A landscape with many valleys, sampled at points; each row gives a point and its height.
A ball rolls from a point to whichever of its 2 nearest points has the largest drop for the distance, and stops where none of them is lower. Distance is the straight distance between rows; heights are no part of it.
J_239: -7	-18	-14	2	9	-20	-11	-12	-40	-14	6	9	1	-30	4	-5	13	5	17	24	30	-11	-23	3	-22  h=4.52
J_421: -6	-4	-19	11	-6	24	20	7	12	-19	15	-12	-3	-19	-10	-21	9	23	0	-30	14	-8	1	13	1  h=2.36
J_875: 0	-4	13	-13	-16	8	8	-23	-12	-11	-3	21	9	-9	25	12	-15	3	8	-18	-5	-12	11	-8	-3  h=4.33
J_867: 4	14	4	-4	3	2	5	-6	8	23	0	3	10	31	-2	13	-18	-18	-24	-4	-19	21	23	23	4  h=1.50
J_77: 1	-11	8	15	22	-2	7	14	0	-8	13	-36	-11	-8	-26	-31	14	8	-3	11	21	30	-1	-5	-2  h=5.22
J_879: -14	-2	0	9	8	4	9	-5	-9	-5	-1	-23	-22	-16	-22	-33	1	7	3	-4	9	22	-12	-12	-3  h=4.86
J_172: 4	3	11	-5	14	-1	2	-6	-1	13	5	4	21	18	2	15	-11	-19	-18	-15	3	35	29	21	9  h=1.02
J_977: 6	-21	-11	0	9	-22	-5	-19	-27	1	20	-8	-9	7	-5	-3	13	-6	-18	-21	21	-30	-24	20	-15  h=4.61
J_900: 11	11	19	-4	9	-16	-5	22	18	25	9	3	12	23	10	24	8	-23	3	10	-13	5	17	17	6  h=6.30
J_266: 11	4	1	-2	-22	9	13	-22	-3	-12	-1	12	5	11	18	12	-23	-5	4	-19	-10	-26	5	-10	0  h=4.58
J_845: -7	-7	30	-12	-22	-11	13	15	5	-7	-5	-22	6	-15	-11	-21	1	11	11	20	-10	11	-2	-24	2  h=4.55
J_111: 2	-18	0	-13	-17	3	2	-10	-22	-21	-9	-1	-6	-17	-5	4	-7	18	14	-2	6	-15	-28	-17	-4  h=4.96
J_659: -26	15	21	-1	16	5	-1	1	4	16	6	-14	-2	19	0	-32	-14	0	-12	12	-32	16	-6	-25	-6  h=3.54
J_888: -19	25	0	6	13	4	-12	-2	-1	22	-9	-1	-13	27	6	-23	-32	-2	-15	12	-35	14	-3	-19	-7  h=3.16
J_319: 10	-2	-13	4	-7	1	4	-20	-10	-9	17	17	-7	1	0	23	12	-15	-3	-36	20	-12	-3	10	4  h=3.63
J_546: -3	6	8	-3	27	10	-9	12	18	4	4	-10	16	9	-3	-17	-6	7	-19	8	-1	15	13	4	7  h=1.96
J_838: -6	0	29	-11	-24	-4	24	4	6	-11	-4	-9	7	-17	3	-13	1	6	17	-1	-13	-2	9	-14	2  h=4.30
J_471: 3	-7	-22	2	7	-4	-11	-6	-16	9	3	27	-4	-3	22	29	7	-3	9	-7	13	-12	7	37	-9  h=3.93
J_146: -26	-10	-23	6	-16	12	7	20	8	-29	6	-4	-2	-23	-19	-23	18	35	3	7	-4	-16	-25	-2	-13  h=3.56
J_709: 4	7	-9	-1	-13	-6	-2	-8	-16	26	-16	15	-19	0	6	23	-18	-14	5	20	-18	-3	-2	5	4  h=2.31
J_20: 14	-9	9	-13	18	-6	-27	12	-2	15	-14	-5	2	15	-4	11	-2	0	-4	38	7	11	-11	-8	10  h=5.94
J_981: -3	-15	-10	5	9	-11	-16	-9	-13	-1	12	32	-11	-6	20	22	29	-13	25	-21	25	-15	1	21	-18  h=3.53
J_903: 10	0	34	-5	15	-1	3	22	10	2	31	-9	21	11	4	-2	8	-4	-3	19	-11	-2	4	1	-1  h=5.87
J_938: 4	7	2	8	1	-18	3	-9	-5	11	-3	18	-9	-9	9	21	14	-26	3	-10	14	32	21	16	6  h=2.15
J_784: 13	9	6	-2	-23	-3	12	-19	-1	-4	-5	17	-11	13	2	29	-6	-24	-1	-27	-9	-6	4	-13	13  h=4.93
J_600: -1	22	-12	7	2	-3	-2	0	1	39	-11	0	-19	14	-5	5	-9	-20	-13	22	-28	3	0	11	5  h=1.69
J_996: 10	21	20	3	-5	-1	2	2	15	13	-2	-16	11	19	-7	-11	-12	-13	-10	6	-36	-6	-2	-11	3  h=5.55
J_410: 1	10	9	1	11	-2	4	10	23	2	-5	-7	25	-9	11	-11	0	3	-11	2	5	15	26	13	10  h=2.37
J_574: 5	-3	-4	17	2	-10	-3	-2	-5	-7	1	13	-10	-19	10	15	26	-14	33	-24	36	5	11	8	-4  h=3.07
J_233: 14	3	34	-10	15	-9	-5	20	13	9	28	7	18	24	12	20	9	-22	5	8	-12	-4	4	9	2  h=6.08
J_104: -2	-17	-1	6	-6	-17	5	-4	-27	-8	-1	12	-9	-42	7	-8	9	-1	24	19	23	5	-5	-7	-8  h=4.21
J_744: 10	15	32	-7	4	1	-7	12	16	5	14	-21	33	19	-1	-14	-5	-2	-5	16	-31	-6	-4	-13	-5  h=5.76
J_715: 11	1	13	9	5	-20	15	11	14	11	12	-7	-7	-2	-13	7	22	-25	-10	-5	1	16	10	7	16  h=0.86
J_128: 6	3	-27	-2	-4	7	-5	-3	-3	8	-2	33	2	10	25	35	-5	-7	6	-20	5	-13	21	26	-3  h=4.24
J_807: 12	-7	-1	-2	10	-4	-20	9	14	5	-28	5	-12	9	6	23	6	-4	24	0	16	0	1	1	13  h=6.92
J_864: -18	-21	-20	-12	-9	7	-7	-3	-7	-28	2	-1	15	-5	-4	-1	2	37	-15	11	-4	-29	-27	-10	-14  h=4.80
J_540: -7	-9	2	-8	0	0	-17	-6	-11	2	-19	35	-15	-3	27	23	3	1	37	4	2	-7	2	-9	-11  h=3.52
J_670: 1	-12	-26	-4	-2	19	-3	-18	-13	-15	9	14	-6	16	9	-22	-23	20	-24	-7	-9	-31	-14	-9	-13  h=2.68
J_789: 7	-15	20	2	12	-4	1	21	5	-14	14	-31	7	-4	-11	-15	17	16	-1	9	24	17	11	-2	0  h=5.45
J_459: 9	6	-12	7	1	6	10	-14	0	-8	6	3	11	-11	-3	14	7	-14	-4	-42	32	14	17	14	11  h=3.17
J_11: 11	0	4	2	24	-5	-14	-10	-15	16	-12	-10	-6	5	-10	2	-5	-12	-8	16	14	23	-3	5	10  h=5.59
J_575: 9	-3	19	0	13	-14	6	-12	-5	8	11	1	11	5	4	16	6	-20	-7	-16	23	43	26	13	6  h=1.53
J_987: 11	-14	39	-5	15	-13	3	27	12	-10	18	-9	16	1	13	-2	16	5	5	16	9	10	12	-6	-4  h=5.67
J_4: 4	-1	-8	0	-12	6	11	2	7	-16	-1	5	1	-19	7	6	9	7	7	-10	1	-27	-3	12	3  h=3.50
J_706: -6	23	-14	6	9	10	12	-11	14	15	1	4	3	26	-4	-6	-20	-24	-29	-20	-19	21	21	13	11  h=1.94
J_105: 10	2	8	-1	12	-13	-9	11	18	22	-12	8	-9	19	4	32	9	-21	9	0	5	10	12	10	11  h=6.61
J_726: 7	-8	-32	-1	-2	11	3	-15	-5	-1	18	13	0	22	11	-7	-16	6	-30	-21	-6	-36	-3	7	-10  h=3.25
J_423: -5	-27	-9	-19	-12	-5	-12	-5	-25	-26	-5	3	5	-4	-7	5	-5	26	2	10	6	-28	-33	-17	-18  h=5.32
J_51: -5	-15	8	-1	-3	-11	-12	-4	-16	4	-15	25	-20	-22	17	11	9	-6	39	7	16	8	1	-12	-9  h=3.86
J_741: 4	18	-31	6	-16	16	15	-19	6	9	0	18	6	22	2	13	-26	-21	-22	-24	-18	-1	20	16	5  h=2.38
J_822: -2	17	-14	7	-4	6	5	8	21	1	-9	1	2	-13	-3	-4	1	4	-4	7	-14	-19	-6	7	7  h=2.96
J_924: -4	14	-6	-2	-1	12	2	-14	-4	11	-14	4	5	-3	6	-4	-22	2	-10	5	-18	10	16	0	8  h=2.50
J_312: -3	10	-7	6	2	12	18	-1	18	-2	8	4	21	-16	6	-6	-3	-4	-9	-28	7	11	28	14	11  h=2.77
J_823: -19	-9	-21	-3	-17	14	-2	11	10	-26	-13	-4	10	-20	-19	-4	11	36	2	12	1	-10	-18	-11	-3  h=4.13
J_923: -3	13	-7	-6	7	11	-11	-11	-8	17	-23	1	3	16	5	-6	-36	3	-20	24	-22	18	14	-12	1  h=2.82
J_630: -30	3	13	6	3	8	5	13	3	-10	8	-26	-29	11	-20	-40	-4	25	3	-14	3	27	-11	-18	-2  h=4.39
J_484: 8	-5	3	18	9	-18	3	3	0	2	-3	3	-5	-25	11	3	21	-14	22	-2	34	25	24	9	-2  h=2.70
J_130: -2	-22	-10	-3	10	-12	-9	-14	-32	-11	11	4	-2	-14	1	-5	10	4	4	-1	23	-24	-24	12	-23  h=4.83
J_125: 0	-6	-3	-5	21	-6	-29	15	3	4	-11	-15	14	-1	-10	3	8	12	-9	41	15	14	-10	-6	6  h=6.20
J_787: -9	11	5	-6	26	10	-23	15	9	8	11	-7	22	21	-4	-10	0	15	-17	37	-22	8	-5	0	-1  h=1.33
J_468: -28	9	19	7	19	0	1	19	7	5	14	-17	-22	13	-6	-37	-7	9	-4	3	-9	25	-15	-23	0  h=3.97
J_883: 3	16	-7	7	-2	-11	12	2	7	26	0	8	-20	-5	-12	13	13	-26	-12	1	-16	5	1	17	17  h=1.62
J_447: 4	11	-33	8	-13	11	14	-15	-3	3	18	26	-1	19	9	5	-11	-17	-23	-22	-23	-24	5	17	-4  h=2.81
J_185: -2	-1	-7	-8	-14	0	-13	-6	-7	6	-15	33	0	6	31	25	-9	4	26	10	-18	-21	8	0	-13  h=3.12
J_763: 12	-15	0	-5	-18	6	10	-17	-24	-20	12	-5	-13	-1	-8	5	-5	9	3	-22	10	-25	-16	-6	-5  h=4.54
J_832: 1	2	0	5	18	7	-3	-9	-6	9	-8	-16	-22	-6	-17	-11	-2	-5	-5	5	8	15	-11	-8	12  h=5.26
J_32: -4	4	22	-7	-19	3	25	-10	-5	-8	3	6	7	-23	15	-6	-6	-2	5	-14	-6	0	9	-7	6  h=4.04
J_572: 12	-10	15	-5	-13	-5	4	19	21	-11	-13	-22	-13	2	-18	8	15	7	20	-8	13	-1	-4	-9	10  h=1.82
J_191: 11	-6	7	6	-10	2	16	14	14	-8	0	-28	-15	-8	-27	-10	15	8	11	-14	14	2	-6	7	9  h=1.39
J_426: 15	-17	-10	2	-10	-2	4	-17	-18	-13	24	-2	-11	8	-6	12	13	-6	-7	-35	21	-31	-18	4	-8  h=4.10
J_451: 8	-5	-7	-1	5	-1	-26	4	4	-15	-26	-20	8	-8	-14	5	7	19	10	16	29	7	-9	-11	8  h=6.50
J_71: -23	-3	19	-13	-15	-9	7	26	7	-5	0	-21	8	-11	-21	-30	3	10	-1	34	-19	14	-17	-36	-1  h=4.81
J_740: 14	-6	-7	3	2	5	-21	-1	0	-13	-25	-6	-7	-5	-6	15	8	4	28	-9	35	-5	-11	-5	2  h=6.75
J_642: 2	14	-12	-2	-21	-2	-9	-11	-16	17	-27	15	-1	-1	17	16	-24	-3	8	29	-28	-16	-3	-4	-5  h=2.66
J_753: -17	13	3	0	8	-2	-20	25	21	12	-2	-10	28	9	-9	-18	7	7	-10	42	-28	0	-12	-17	-8  h=1.91
J_788: -6	9	-21	-2	-2	25	-3	-19	-6	-10	-9	14	8	-1	10	-10	-27	21	-15	-2	-10	-13	5	-8	-5  h=2.06
J_953: -21	-11	-22	12	-9	13	17	17	6	-25	20	-2	-10	-23	-6	-32	16	27	-3	-12	0	-18	-11	13	-14  h=2.93
J_812: 2	-4	-5	5	-19	19	21	3	12	-15	3	-23	-6	-4	-22	-14	-2	19	3	-28	5	-9	-3	1	9  h=1.90
J_48: 15	10	16	-2	-14	-4	10	-8	12	9	-12	-8	-8	11	-3	9	-10	-16	1	-6	-19	-5	0	-13	16  h=5.27
J_826: -13	19	-11	1	-6	-1	-10	9	18	9	-20	-6	16	-10	-3	-12	-2	4	-1	29	-26	-7	-5	-8	-1  h=2.44

For each start below, name the point where the ball stops.
J_239 -> J_715
J_630 -> J_788
J_744 -> J_32
J_426 -> J_787
J_471 -> J_172
J_447 -> J_172
J_128 -> J_715
J_823 -> J_191
